Each row is a point on a landscape with many valleys, with its height.
A ball rolls from a point to the lowest of its 2 nearest points, and stops where none of them is lower. Distance is the straight distance between rows; heights are no part of it.
Q_178: [-0.39  1.33 -0.62  0.91  0.12  2.13 -0.28 -2.54 -1.91 -2.42  0.41 -1.15
  0.88 -0.04 -2.19  1.23  0.10  1.22  0.40 -0.67  2.69 -0.58 -1.53 -0.62
 -0.37  0.11 -1.28  1.10]  (h 2.79)
Q_190: [ 1.86 -0.49 -2.23  0.82  0.01 -1.58 -2.70 -0.05  0.10 -3.04  0.93 -1.87
  1.13  1.84 -0.10  2.69 -1.87  3.35  0.29 -0.18 -0.60 -1.17  1.20 -1.62
 -0.08 -1.57 -1.37  1.46]  (h 6.26)
Q_322: [ 0.06 -2.74 -0.42 -1.54 -0.70 -3.80  0.19  1.47  0.97 -1.46  1.19  0.58
  0.02 -0.42  2.45 -0.69 -0.83 -2.22  0.35  1.17 -2.11  1.49  2.12 -0.31
  0.42  0.08  1.26  0.49]  (h 6.51)
Q_456: [-1.98 -1.38  0.01 -2.00  1.21  0.97 -0.64 -0.58  0.23  0.01  1.33 -1.89
  0.48  2.49 -3.23 -1.93  3.03 -2.00  0.07  0.53  3.87 -0.28 -2.08  2.28
 -2.45  2.37 -0.72 -0.56]  (h 5.34)
Q_608: [-1.41 -1.78  0.44  0.53 -0.26 -0.03  1.67 -1.24  1.18  1.30 -1.10  0.16
  0.50 -1.24  0.64 -2.68 -0.35 -1.33  0.85  0.17 -0.69  1.65 -0.61 -1.73
 -2.14 -1.51  0.97  0.38]  (h 5.44)
Q_427: [-1.60  0.37 -2.14 -0.80  0.98  2.36 -0.83 -1.67 -0.41  0.89  0.89 -0.17
 -1.95  3.76 -1.37  0.56  3.43 -0.31 -1.21  1.11  5.35 -1.15 -1.84  1.79
  1.35  3.28  0.10 -0.02]  (h 5.79)
Q_410: [-1.76 -0.20  2.89 -0.07 -1.04  0.11  0.81 -1.03  0.77  2.13 -2.58 -0.69
  0.84 -1.73 -0.05 -0.55  1.52  0.29  0.74 -0.58  0.74  1.90 -1.91  2.47
 -0.34 -0.70 -1.40  0.76]  (h 6.80)
Q_414: [-2.38  0.18  1.32  0.81  0.63 -0.11  0.43  2.67  3.23 -1.06  3.65 -3.20
 -2.14  2.06  0.70 -1.36 -0.75  0.87 -0.38  1.60 -2.07 -0.58 -1.06 -0.59
 -2.24  2.36 -1.24 -0.27]  (h 2.62)
Q_135: [ 0.38 -1.96  0.39 -0.67 -1.50 -2.36 -0.89 -1.49  0.09  0.62 -1.14  0.01
 -0.74 -0.60  3.07  1.06 -0.93  1.52  2.44 -0.42  0.32  2.43  1.45 -0.90
 -2.41 -3.25 -0.58  2.07]  (h 4.81)
Q_662: [-0.12  0.69  2.73  1.21  0.42  0.43 -0.27 -1.74  0.05  1.92  0.96  0.35
 -0.81  1.40 -0.18  2.08  0.76 -0.57  0.28  0.26  3.10  1.41 -1.29  1.88
  1.73 -0.08 -1.91 -0.78]  (h 7.25)
Q_668: [-2.66 -1.37 -1.90 -0.75  1.38  1.27  0.16  0.63  3.43  0.07 -0.85 -1.69
  1.63  0.18 -1.09 -3.66 -0.90  2.53  0.54 -0.53 -0.58  1.54 -0.65  1.17
 -2.23  0.11 -0.52  0.04]  (h 7.23)
Q_929: [ 1.70 -0.22 -0.38 -0.08 -0.12 -0.39  0.92  2.82 -0.01  2.03 -0.24  1.86
  1.71 -0.56  0.07 -1.24 -1.00 -0.87  0.10 -0.96 -3.81 -0.67  1.19  0.92
 -0.20 -2.02  2.27 -1.91]  (h 4.41)
Q_819: [ 3.14 -0.05  1.69  0.62 -1.88 -2.51 -0.47  2.11 -1.34 -2.09  0.63  2.06
 -1.35  1.97  0.03  2.17 -2.14 -0.73  0.06  0.25 -5.07 -1.48  1.19 -1.79
  2.42 -0.73  1.38 -0.25]  (h 5.05)
Q_971: [-0.07 -1.97  1.98  0.43 -0.17 -1.87 -1.09 -1.12 -0.53  0.87  2.05 -1.53
 -1.19  0.75  1.72  1.84 -0.62 -0.44  2.24 -0.11  2.18  2.13 -0.58 -2.19
 -2.56 -3.15 -1.20  1.98]  (h 4.05)
Q_588: [ 2.34 -1.39  1.99  0.54 -0.49 -1.55 -0.57  0.43 -0.07  1.66  0.19  0.45
 -0.46 -0.32  2.95  2.44  0.49  3.01  0.17 -2.68 -0.33 -1.50 -2.48 -1.83
 -2.67 -1.82 -0.54  0.68]  (h 1.67)
Q_205: [ 3.13 -2.42  0.07 -0.31 -0.77 -1.81  1.85 -0.02  0.30  0.05 -1.55  2.04
  0.42 -1.22  0.67 -0.56  1.38  0.69 -0.81 -1.96 -0.69 -0.80 -0.74 -0.30
 -0.39  1.35  1.01 -0.76]  (h 3.34)
Q_926: [ 2.20 -2.25  0.02 -2.69 -0.54 -0.79  0.53  1.34  1.71  2.04  0.01 -0.24
  0.24 -2.43  3.82 -0.35 -0.16  0.27  1.60 -0.16 -2.49 -0.71  3.59  0.65
 -1.80 -1.10  3.11  0.17]  (h 5.84)
Q_469: [-0.44  0.11 -0.16 -0.76  1.17  2.24 -1.78 -1.11  1.85  0.88  0.72 -2.03
  0.62  2.23 -1.73 -0.84  2.57 -1.26 -1.42  0.95  3.46 -0.88 -0.36  1.85
  0.08  1.50 -0.29 -1.16]  (h 5.55)
Q_73: [ 1.54  1.37 -0.18 -0.58 -0.38  1.09 -1.62 -0.91  1.19 -2.20 -2.34 -1.44
  0.35  1.09 -2.43  0.70  2.56  2.17 -2.45  1.87  2.09 -0.28  1.87  2.63
  1.10  2.42 -1.98 -1.52]  (h 3.28)
Q_106: [-1.45  1.13 -3.20 -0.02 -1.30  1.89  0.59 -3.56 -3.05 -0.92 -1.59  1.68
  1.95 -0.70 -1.18 -0.11 -1.04 -0.41  0.19  0.53  0.52 -0.72 -0.92 -2.11
  0.46 -1.17  1.14  0.19]  (h 5.86)
Q_158: [ 0.75  0.01 -2.73  0.95  0.82  0.17 -2.42  0.21  0.80 -1.70  0.22 -1.93
  2.40 -0.73 -2.37  0.88 -1.08  4.25 -0.48 -0.60 -1.75 -1.99 -0.14  0.20
 -0.52 -2.72  0.43 -0.47]  (h 6.71)
Q_782: [ 2.52  0.90  0.28  0.43  0.00  2.82  0.50 -0.19 -1.52 -0.31  0.71  1.42
  0.80  1.50 -1.04  0.69 -1.45 -0.09 -0.94 -1.63  5.22 -2.86 -3.93  0.94
 -0.46  0.14  0.24  1.46]  (h 1.36)
Q_650: [-1.38  0.42 -0.63  0.52 -0.94 -0.45 -1.18  0.28  0.01 -4.78  0.59 -0.80
  1.29 -0.17 -1.77 -0.59 -0.73 -0.22  0.69  0.89 -3.02 -1.49  0.69 -3.43
  1.75  0.41  0.49  0.32]  (h 4.34)
Q_658: [-1.81 -0.08 -0.55  0.32 -0.97 -0.17  1.15 -1.58 -1.50 -4.90 -0.17 -0.37
  0.72  2.08 -1.66  0.72 -1.25  1.22  0.52  0.32 -0.90 -3.12 -0.61 -2.35
  1.64  1.91  1.17  1.86]  (h 4.84)
Q_110: [-0.18  2.15  0.00  0.83 -0.98  0.78  1.13  0.35 -0.49 -0.85  0.66  1.30
 -0.62 -0.36  0.37 -1.43  0.21 -1.98 -0.95 -0.39 -1.82  0.66  0.47 -2.08
  0.60  0.05 -0.33 -0.92]  (h 4.08)
Q_53: [ 1.39 -0.51  2.02 -0.28 -2.28 -1.31 -1.03 -0.77  0.63  0.02 -1.60  1.65
 -0.03  1.46  1.47  0.85 -1.75 -0.90  1.30 -1.26 -0.04  3.76  0.37 -1.20
 -0.66 -3.24 -3.14  1.24]  (h 4.51)
Q_506: [ 1.54  0.04 -1.57  1.11  0.09  0.85  0.59  1.89 -2.49 -0.42  0.35  2.89
  0.46 -0.20 -0.39 -0.31 -3.11 -2.13 -1.29 -2.48 -0.28 -1.94 -1.95 -0.71
 -1.17 -0.66  1.13  0.27]  (h 6.56)
Q_94: [ 1.24 -0.50 -0.10 -0.66 -0.39  0.36  1.68 -1.04 -0.98  1.20 -1.12  2.34
  1.01 -2.37  0.89  0.22  1.23 -0.65 -0.52 -1.33 -0.12 -0.18  0.86 -1.11
  0.60 -0.28  0.33 -0.68]  (h 3.68)
Q_379: [-1.71 -0.24  0.59  1.43  0.62 -0.64  2.05 -0.12  0.04 -0.01 -1.02  1.65
 -1.77  0.26 -0.84 -2.82 -0.18 -3.85  1.57  0.31 -2.80  1.73 -2.73 -4.08
  0.13  1.45  1.09  0.07]  (h 4.68)
Q_527: [-1.28  0.65 -2.40 -0.08  1.54  1.10 -0.04 -0.81  1.29  2.13  0.80  0.44
 -0.95 -0.71  0.94 -2.08 -0.26 -0.84 -1.93  1.81  1.47 -0.27  1.56  0.75
  0.69  0.14  1.95 -1.13]  (h 3.94)
Q_392: [ 0.08  0.91  1.55  1.77 -0.20  0.08  2.71  1.73 -1.71  0.02  0.38  2.21
 -0.93 -1.31 -0.83 -1.21 -1.04 -4.20  0.61 -0.36 -2.94  0.96 -1.03 -2.45
 -0.81  0.78  0.06 -0.61]  (h 4.37)
Q_339: [ 1.75 -0.12  2.08  0.04  0.90 -0.39 -0.38 -0.70  2.04  3.12 -0.50  0.46
 -0.89 -1.02  2.68  2.40 -0.70  1.85  0.23  0.10 -1.77 -0.82  2.58 -0.94
  0.24 -2.51  1.04 -1.47]  (h 4.77)
Q_666: [-3.82 -0.31  1.00  0.60 -1.72 -1.68  2.19  1.45 -1.00 -1.12 -1.80 -2.32
 -0.51 -1.89 -0.09  0.56  1.46  1.64  0.91  0.02 -1.78  0.48 -1.97  0.90
 -0.56  1.47 -2.16  1.85]  (h 1.19)
Q_188: [ 0.51 -1.59  0.31 -0.92 -0.21 -1.09 -0.79  0.57  3.33  2.16 -0.14 -0.42
 -1.29 -0.09  3.67 -0.54 -1.24  1.76  0.08  0.05 -2.96  0.31  2.72 -0.04
 -0.47 -1.15  1.66  0.42]  (h 5.36)
Q_563: [ 1.45 -0.80 -0.86  0.70  0.32  1.54  0.01 -1.57 -3.68 -2.03  0.47  0.32
  1.42  0.46 -1.37  2.23 -0.65  2.60  1.24 -1.15  4.63 -2.00 -2.65  0.16
 -0.83 -0.01  0.24  1.73]  (h 2.17)
Q_301: [-3.54 -1.14 -0.23 -0.76  0.45  0.66 -0.23 -0.46 -0.09  0.18 -0.87 -2.96
 -0.61  0.77  0.66 -2.04  1.05  2.21  1.92  0.31  1.24  4.88  1.48  1.02
 -0.99  1.37 -2.36  2.99]  (h 7.74)
Q_493: [-1.36 -1.64  0.99 -0.99 -1.09 -0.90  2.89 -0.27  0.08  3.07 -1.73  0.56
 -0.38 -2.17  1.28 -0.88  2.35 -0.33 -0.45 -0.16  1.92  0.38 -1.27  2.67
 -0.72  1.25 -0.26  0.72]  (h 6.55)
Q_180: [-1.25  0.24 -0.45 -2.77  1.08  1.92  1.34 -0.19 -2.94  0.20  0.87 -0.66
 -2.42  2.90 -1.20 -0.02  2.94  1.04 -1.10  0.08  3.54 -1.40 -1.94  1.93
 -0.12  4.78 -1.12  1.53]  (h 6.04)
Q_577: [ 2.90  1.93 -0.75  1.08  0.79  4.24  0.85 -1.07  0.11 -0.49  0.64  1.49
 -0.50  0.67 -0.06 -1.16 -0.75 -0.60 -2.02 -2.61  3.83 -1.26 -2.12 -1.10
 -1.00  0.25 -0.65  0.35]  (h 1.98)
Q_36: [-0.12  0.02 -1.10 -0.12 -2.10  0.37  0.78 -2.16 -3.83 -3.22 -1.71  0.51
  1.13 -0.99 -0.77  1.17 -0.38  2.06  0.29  0.62  0.13 -3.95 -1.11 -2.49
  0.35  0.06  1.59  1.56]  (h 5.37)
Q_975: [ 2.10  1.10 -1.99  0.44 -0.68 -0.40  0.62  2.96 -4.61 -0.09 -0.45  2.21
  0.14 -0.18  0.13  0.51 -2.58 -2.02 -0.16 -2.51 -1.59 -1.20  1.20  0.93
  0.10 -2.35  0.10 -0.14]  (h 6.77)
Q_318: [ 1.89 -2.08  3.11 -0.75  1.12 -2.95 -0.94 -2.62  2.63 -0.43  0.82 -0.15
  0.49  0.48  0.21  1.86  0.29 -0.77 -1.51  0.57 -0.79 -0.09  1.71 -1.07
  1.01  0.35  0.69 -1.76]  (h 5.69)
Q_833: [-2.16 -0.28 -1.00 -0.56  2.92  0.56  0.07  1.69 -0.18 -1.12  1.00 -1.72
 -0.39  0.38 -2.93 -2.92  2.09 -2.84 -0.31  1.25  2.54  0.20 -4.02  0.97
 -4.04  2.44 -0.80 -0.44]  (h 5.09)
Q_686: [ 1.36 -1.12 -0.34 -0.27 -0.58 -1.16 -0.54 -0.03  1.23 -1.71 -0.46 -1.04
  0.17  1.77 -0.57 -0.14  1.13  2.52 -0.54 -1.86  0.70  0.42 -1.35  0.86
  0.61  1.78 -2.39  0.79]  (h 2.59)
Q_881: [ 0.41  2.26 -0.97  0.26  0.05  2.18 -0.66 -2.41  0.94  3.26 -1.64  1.38
 -0.44  0.22  1.37  0.20 -1.69 -0.96 -1.48  1.74  1.90 -0.32  1.92  0.98
  1.57 -1.50  1.24 -1.93]  (h 3.80)
Q_951: [-1.38  0.19  1.34 -0.08 -2.13 -0.39 -0.79 -1.28  3.25 -0.01  2.63 -1.26
 -2.82  3.82  0.09  0.70  0.68  1.21 -0.06  1.63  1.59  1.00 -1.79 -0.12
  0.52  0.22 -1.91  1.08]  (h 2.57)
Q_225: [-1.47 -0.34 -1.99  0.21  2.23  0.02  1.09  2.27  1.31  2.35  1.80 -0.47
 -0.14 -0.33  1.85 -2.27 -1.75 -0.49 -1.03  1.25 -1.93  0.36  0.85  0.15
 -0.25  0.07  1.84 -0.66]  (h 3.59)
Q_369: [ 2.59 -1.75 -1.72 -1.88 -0.22 -2.13  0.69  1.26  1.40 -0.85  1.01  0.22
  0.56 -1.24  2.83 -0.44  0.44 -1.80 -0.34  0.26 -0.73 -1.09  3.38  1.01
 -1.24  0.07  1.12 -1.43]  (h 6.25)
Q_906: [ 2.25  0.01  1.47  0.14 -3.69 -1.41 -1.20 -1.12 -0.58 -0.11 -1.46  1.66
 -0.62  1.91  1.54  2.25 -1.37 -0.24  0.65 -0.76  1.52  0.06 -1.05 -0.20
 -0.60 -1.12 -1.66  0.60]  (h 3.86)
Q_263: [-1.84  1.65 -0.65 -0.93  0.12  0.66 -0.44  2.62  2.07 -0.71 -2.27 -0.84
  1.63 -1.73 -1.13 -1.95  1.68 -1.80 -0.51 -0.27 -2.10  2.90  0.94  1.15
  1.19  0.63 -0.10 -0.23]  (h 4.28)
Q_863: [ 2.05 -0.38 -1.45  0.32  0.04  2.94  0.04 -1.12  1.58 -0.17  2.84  0.87
 -1.82  3.17 -1.04 -2.43  1.54  0.26 -0.54 -1.12  3.90 -0.01 -2.17 -0.77
 -1.22  1.15 -0.92  0.69]  (h 2.43)
Q_159: [-0.69  0.12  1.34  1.08 -0.55 -1.71  0.28  1.51 -3.02 -0.03  0.58 -0.95
  0.61 -2.18 -0.40  2.98  0.53  1.38  1.21 -0.64 -2.82 -3.17 -1.68 -1.52
  0.08 -1.74  2.31  0.26]  (h 2.77)
Q_997: [ 1.90  0.67  0.85 -0.54 -0.76 -2.38 -0.85  1.42  0.70  1.03  1.26  1.36
  1.14  1.08  0.26  1.54 -1.28 -2.75 -0.54  2.11 -2.90 -0.72  2.13  1.61
  3.39 -0.57  2.27 -2.33]  (h 5.03)
Q_643: [ 2.25  2.11 -0.37 -0.91  2.93  2.85 -1.02 -1.33 -0.92  3.47 -1.47  1.16
  1.27 -1.38 -0.60  1.06 -1.96 -0.52  0.14  0.55  1.04 -0.74  3.14  1.55
 -0.22 -2.71  0.98 -1.58]  (h 3.14)
Q_609: [-1.15  1.00  2.69  0.55  0.72  0.67  0.08 -2.37 -0.53  0.06  0.68 -0.51
 -0.28  0.17 -0.49  1.08  1.86 -2.31 -0.50  0.36  2.23  0.16 -0.31 -1.25
  0.79  0.89 -0.35 -0.93]  (h 7.47)
Q_595: [-1.51 -0.59  0.11 -0.91 -0.83  0.87  1.40 -1.72  1.20  2.75 -2.89  1.61
 -0.21 -2.06  2.54 -1.28 -0.87  0.72  1.86 -1.13 -0.56  1.63  0.62 -0.13
 -0.82 -1.35  1.54  1.95]  (h 5.87)
Q_562: [ 0.02  2.62  0.54  1.41  1.27  3.71  0.94 -0.08 -2.77  1.15 -0.25 -0.07
 -0.55 -3.18 -0.10  0.03  0.36 -1.19 -1.30  0.04  1.41  1.03  0.59 -0.09
 -0.06 -1.13 -0.63 -0.53]  (h 1.71)
Q_957: [ 1.73  2.29  2.18  1.29 -0.26  1.10 -1.05 -0.19  1.34  3.95 -0.02 -0.10
 -1.06  0.49  1.81  3.03 -1.43  3.14  0.04 -0.71 -1.54 -0.15  0.31  0.04
  0.12 -2.31 -1.45 -1.14]  (h 4.06)
Q_380: [-0.41  1.23 -0.28 -0.82 -0.15  0.36 -1.95  0.78  2.88 -0.82 -1.03 -1.33
  2.03 -0.07  0.24 -1.31  0.63 -0.41 -0.02 -0.39  1.06  2.34  1.82  2.58
  0.88  0.06 -2.76  0.01]  (h 3.95)
Q_424: [-2.63 -1.08 -0.94 -1.06  1.63  1.37 -1.21  0.65  2.81  0.83 -0.61 -2.66
 -1.15  2.10 -0.52 -4.26  1.73  1.30  0.78  0.38 -0.17  3.77  1.18  1.13
 -2.90  1.98 -0.43  1.36]  (h 7.49)
Q_302: [ 1.34 -0.26  0.02 -0.83 -1.70 -0.39 -1.71 -0.21  0.39 -2.82 -0.46 -0.68
  0.71  2.52 -2.50  1.01  2.47  2.11 -0.78  0.04  2.91  0.79 -0.31  2.39
  1.09  3.07 -2.91 -0.13]  (h 2.94)
Q_432: [ 1.07 -2.00 -0.60  0.13 -0.64 -1.03  1.88  1.90  0.08 -0.79 -0.26  0.01
 -0.26 -0.42  0.83 -1.96 -0.29  1.95 -0.59 -2.34 -0.78 -0.61 -2.09  0.05
 -1.76  1.70 -0.89  0.74]  (h 2.98)
Q_766: [-0.62 -1.33 -2.76 -0.85  0.26  1.12 -0.61  0.05  0.59 -1.37 -0.62 -0.97
  1.71 -1.22 -2.15 -2.52 -0.37  2.77 -0.30 -1.55  0.24  0.04 -0.17  0.63
 -1.59 -1.69 -0.06  0.04]  (h 7.01)
Q_98: [-2.56 -0.09  1.44  0.03 -1.24 -1.01  0.98  1.49 -1.72 -1.16 -0.15 -1.10
  0.38 -2.16 -0.32  2.21  0.70  2.41  1.58 -0.79 -2.03 -1.82 -2.07 -0.05
 -0.30 -0.22 -0.11  1.97]  (h 1.91)
Q_28: [-1.46 -2.98  0.01 -0.19 -1.20 -1.79  1.81 -0.90  1.05 -0.24 -0.39  0.51
 -0.55  0.35  0.29 -2.51 -0.89 -2.91  1.21  0.90 -1.10 -0.16 -2.40 -3.43
 -1.83 -0.53  2.34 -0.05]  (h 5.10)
Q_220: [-0.01  0.02  0.90  0.92 -1.07 -1.25 -1.36  0.45  1.21  3.08 -0.28 -0.71
  0.46  0.48  0.98  2.30 -0.80  2.98  0.77 -0.94 -0.78 -1.74 -2.30  0.19
 -1.98 -3.47  0.67 -0.56]  (h 2.93)
Q_104: [-0.04 -1.11  2.52 -0.30 -0.67 -1.50 -1.59 -2.47  1.10 -0.14  1.91 -1.32
 -2.00  1.93  0.94  2.15  0.17  2.01  1.40  1.73  2.01  0.37  0.13 -1.06
 -0.83 -1.30 -0.45  0.78]  (h 3.29)
Q_72: [-1.45  2.37  0.33  0.84  0.52  4.18  1.16  0.68 -0.75  0.11  0.51 -1.46
 -0.69 -2.38 -1.44 -1.89  1.97  0.56 -1.36 -0.59  2.69  0.08 -2.57  0.40
 -1.73  0.52 -1.40  0.25]  (h 2.19)
Q_537: [ 1.38  0.46  0.33  0.67 -1.71 -2.37 -2.25  1.06 -1.47 -2.83  0.08  0.33
  0.86  0.65 -0.32  3.16 -2.48  0.82  1.14 -0.50 -3.27 -1.63  0.99 -1.84
  0.67 -1.52 -0.07  1.06]  (h 5.62)
Q_821: [-0.16 -0.47 -1.31  0.57  0.76 -0.82  1.69  2.31 -3.03 -2.02  1.80 -0.26
  0.54 -2.14 -0.44  0.89  0.85  1.07  1.28  0.55 -4.08 -1.94  0.36 -1.36
  2.52  0.37  2.79 -0.41]  (h 3.48)
Q_136: [-0.91  0.35 -1.45  0.24 -0.05  0.06  1.34 -0.64 -3.65 -1.05  0.68  0.32
  0.22 -2.22  0.19  0.61  0.62  0.55  0.27  1.40 -1.75 -1.25  2.54 -1.93
  2.49 -0.10  2.39 -0.58]  (h 3.83)
Q_231: [ 2.80  0.55  0.98  0.52 -1.22 -1.98 -0.85  1.36 -2.46  1.93 -0.53  1.65
 -1.43  0.83  2.26  3.82 -1.95  0.72  1.58 -2.24 -0.79 -0.96 -1.95 -0.36
 -2.04 -2.50 -1.04  0.65]  (h 2.85)
Q_477: [ 0.32  0.41 -1.61  0.85  0.53  4.50  0.08  2.09  1.27 -0.62  1.60 -0.33
 -2.92  2.90 -1.69 -2.47  2.99 -0.01 -0.02  0.02  3.68 -0.20 -2.72  0.03
 -2.99  2.62 -1.64  1.71]  (h 2.76)
Q_660: [-0.69  0.50  0.76  1.28  1.98  0.34  0.05  2.32  1.20 -1.81 -0.21 -1.53
  1.35 -1.81 -1.85 -1.43  0.94 -0.84 -0.23 -1.03 -1.46  1.71 -1.13  0.35
 -0.31  0.92 -1.50 -0.40]  (h 4.54)
Q_151: [-1.57  0.01  0.97  1.21 -0.47 -0.33  0.49 -0.50  1.75 -0.26  2.49 -1.19
 -1.49  2.17  0.93 -0.37 -0.01  0.87 -0.74  0.69  0.58 -1.32 -1.43  0.22
 -0.38  2.11 -0.44 -0.68]  (h 1.99)
Q_817: [-0.49  0.88  0.90 -0.09  1.48 -0.81 -0.90 -1.27 -1.74 -0.27 -0.77  1.63
 -0.72  0.68  0.22  2.19 -0.50 -1.75 -1.74  0.79  1.23  0.45  0.25  0.41
  5.93  2.79  0.46 -0.14]  (h 7.85)
Q_293: [-1.15  1.09 -1.10 -0.11  0.90  4.17  0.60  1.28  0.90  1.15 -0.34 -0.18
 -2.01 -0.03 -1.05 -3.55  2.13 -0.57 -0.52  0.61  4.01  1.12 -3.38  0.17
 -2.61  0.59 -1.58  0.07]  (h 2.53)
Q_689: [-0.41 -1.89 -0.18 -1.99 -1.75  0.32  1.94  0.36  1.39  2.96 -2.94 -0.20
 -0.31 -2.44  2.07 -2.27  2.09  1.69  0.55 -0.63 -0.53  0.90  0.51  2.66
 -0.56  0.66  1.67  1.42]  (h 6.28)
Q_146: [-1.24 -0.46  1.37 -0.26  2.20 -2.28  0.52 -1.87 -2.15 -0.26  0.72  0.13
  0.01 -0.76 -0.13  1.15  1.52 -2.95 -0.82  0.77  2.22  0.85 -0.19  0.29
  2.76  2.52  0.35 -0.23]  (h 7.67)
Q_240: [-0.24 -0.55 -1.29  1.01  1.54 -0.01  0.50  2.89  1.62 -1.93  0.35 -0.77
  1.20 -0.70 -1.85 -3.11 -0.37 -2.54 -0.61 -1.92  0.91 -0.25 -3.52  1.07
 -2.07  2.19 -0.90 -0.30]  (h 4.80)
Q_277: [-1.29 -0.22  0.41  2.30  1.63 -0.73  0.37  2.31  2.72  0.04  2.13 -0.61
 -0.49  0.97  0.36 -2.38 -1.99 -0.79  0.05  1.71 -3.64  1.31  0.15 -1.09
 -0.58  1.34  0.15 -1.33]  (h 3.19)
Q_645: [ 0.40 -0.46  1.09  0.12  1.50 -2.21 -0.37 -1.56  0.31  0.06  0.88  1.88
 -2.21  2.07  0.91  1.78 -1.31  0.88 -1.34  0.45  1.74  0.09 -0.87 -0.49
  5.71  2.35 -0.19  0.54]  (h 8.02)
Q_736: [-0.34  0.20 -1.04 -0.62 -0.44 -0.38  0.31 -2.64 -0.46  1.87 -1.89  0.82
 -0.11 -1.24  1.58  1.99 -1.33  0.40  0.06  2.77  0.66 -0.73  2.58  0.20
  1.33 -1.59  2.30 -1.29]  (h 4.26)
Q_389: [-0.18 -0.06  1.85 -0.16  1.48 -1.60 -0.23 -0.11  2.61  1.43  1.06  0.43
  0.70  0.45  0.68  0.19 -0.17 -3.08 -0.91  1.72 -1.90 -0.12  2.56 -0.03
  2.13  0.68  1.63 -2.27]  (h 5.35)
Q_122: [ 0.63  0.74 -3.44  0.14  0.75  0.00  0.36 -2.54 -3.20  0.04  0.07  0.61
 -0.33 -2.41  1.88  1.34 -1.18  0.11 -0.54  3.36  0.40 -1.12  3.66 -0.89
  0.81 -0.16  2.01 -0.58]  (h 4.25)
Q_992: [ 0.48  2.42 -2.97 -0.21 -0.57 -0.95 -1.05  2.54 -2.80 -0.08 -0.26  1.84
  0.50 -0.65 -0.05  0.31 -1.79 -3.17 -0.21  1.01 -1.58  0.69  3.66  2.43
  1.55 -1.94  0.37 -0.81]  (h 6.96)
Q_610: [-2.66  0.63  2.26 -0.26 -0.69  0.81  0.40 -0.25  0.82  1.66 -0.89 -1.22
 -0.59  0.39 -0.95  0.54  3.21  1.51  0.08  0.12  2.62  1.56 -1.74  2.93
  0.63  0.64 -3.49  0.24]  (h 7.03)
Q_825: [ 1.59  1.91 -1.13 -0.53  0.69  1.77 -2.14  0.08  3.44 -1.12 -1.91 -1.10
  1.05  1.18 -2.59  0.03  1.31  1.57  0.15 -0.32  2.47  2.29  2.45  2.95
  0.37  0.05 -3.10 -0.69]  (h 3.64)
Q_279: [-1.00  0.84 -2.83 -0.61 -1.63 -0.56 -0.36  2.38 -1.80  1.41 -1.38  1.08
  2.13 -1.64 -1.20 -0.54 -1.72 -1.09  1.99  0.28 -2.11  0.62  1.89  3.25
  0.70 -3.29  2.56  1.05]  (h 7.18)
Q_103: [ 0.02 -1.97 -0.03 -2.62 -0.47 -2.05 -0.79  0.20  0.77 -2.35 -0.86 -0.51
  0.90 -1.73  0.64 -1.36  1.27 -1.43  1.35  1.58 -2.34  2.26  4.43  0.24
  2.28  0.88  1.18 -0.49]  (h 6.76)
Q_545: [ 2.21 -0.34  0.77  0.71 -0.14 -2.53 -0.56  2.01 -1.00  0.97  1.16  2.57
 -0.46  1.30 -0.29  0.43 -1.83 -2.08 -0.10 -0.43 -4.60 -0.04  1.53 -0.51
  2.42 -1.21  0.62 -1.29]  (h 4.74)
Q_237: [-1.46  1.93  0.15  1.16  1.38  1.44 -1.59 -1.67 -0.50 -2.88  1.13 -1.75
  1.42 -0.25 -1.95  0.78  0.15  0.24  0.46  0.31  0.48  1.58  1.62 -2.45
  0.40 -1.03 -1.42  0.25]  (h 3.33)
Q_735: [ 2.30  3.29  0.73  0.71  0.53  2.03  0.13 -1.79 -3.33  2.57 -1.01  1.59
 -0.71 -2.37  1.07  2.63 -0.58 -2.05 -0.73  0.02  0.89  0.31  2.33  0.82
 -0.05 -1.72 -0.97 -1.72]  (h 2.31)
Q_540: [ 0.15 -1.29  3.37  0.23  1.34 -2.77  0.54  0.45  1.15 -0.57  0.80 -1.35
 -0.24 -1.61 -0.38  0.92  2.38  0.57 -1.06 -0.58 -2.39  0.27  1.31 -0.41
  1.68  2.35  0.08 -1.20]  (h 6.01)
Q_678: [-0.48 -1.27  0.94  0.33  1.68 -1.81  0.08  0.77  1.00 -1.42  0.71 -2.10
  1.82 -0.60 -0.91  1.14  1.20  4.63 -0.67 -0.51 -2.97 -0.62  0.35  0.61
  1.32  1.77 -0.03  0.05]  (h 6.29)
Q_40: [ 0.93  0.06 -0.52 -0.75  0.79  0.79  0.40  1.25  0.67  5.00  1.23  1.49
  0.39 -0.94  0.99 -0.82 -2.24 -2.14 -0.78  0.73 -2.71 -0.92  2.13  1.39
  0.52 -1.44  3.04 -2.14]  (h 4.04)
Q_962: [-0.16  0.75 -1.65  0.10 -1.65  0.32  0.47 -0.74 -1.95 -0.38 -0.88  2.32
  0.64  0.21  0.22 -0.08 -2.58 -2.06  0.07 -1.59  2.16 -1.48 -2.07 -0.97
 -0.42 -0.18  0.14  0.25]  (h 6.27)
Q_865: [-0.07  2.41  0.09  0.54 -0.28  0.59 -2.06 -1.89 -0.64 -4.26  0.03 -0.32
  1.53  0.76 -2.13  0.04 -1.58 -2.03  0.49  0.83 -1.54 -0.44  2.24 -2.88
  0.49 -1.06 -0.83 -0.61]  (h 3.84)

Two balls start at each pair of points below. Name the first point that both come to, or write none.
Q_610, Q_263 -> Q_686
Q_469, Q_146 -> Q_686
Q_506, Q_392 -> none

Where does a ball stop that starts at each point below?
Q_103 -> Q_588
Q_322 -> Q_588
Q_992 -> Q_782
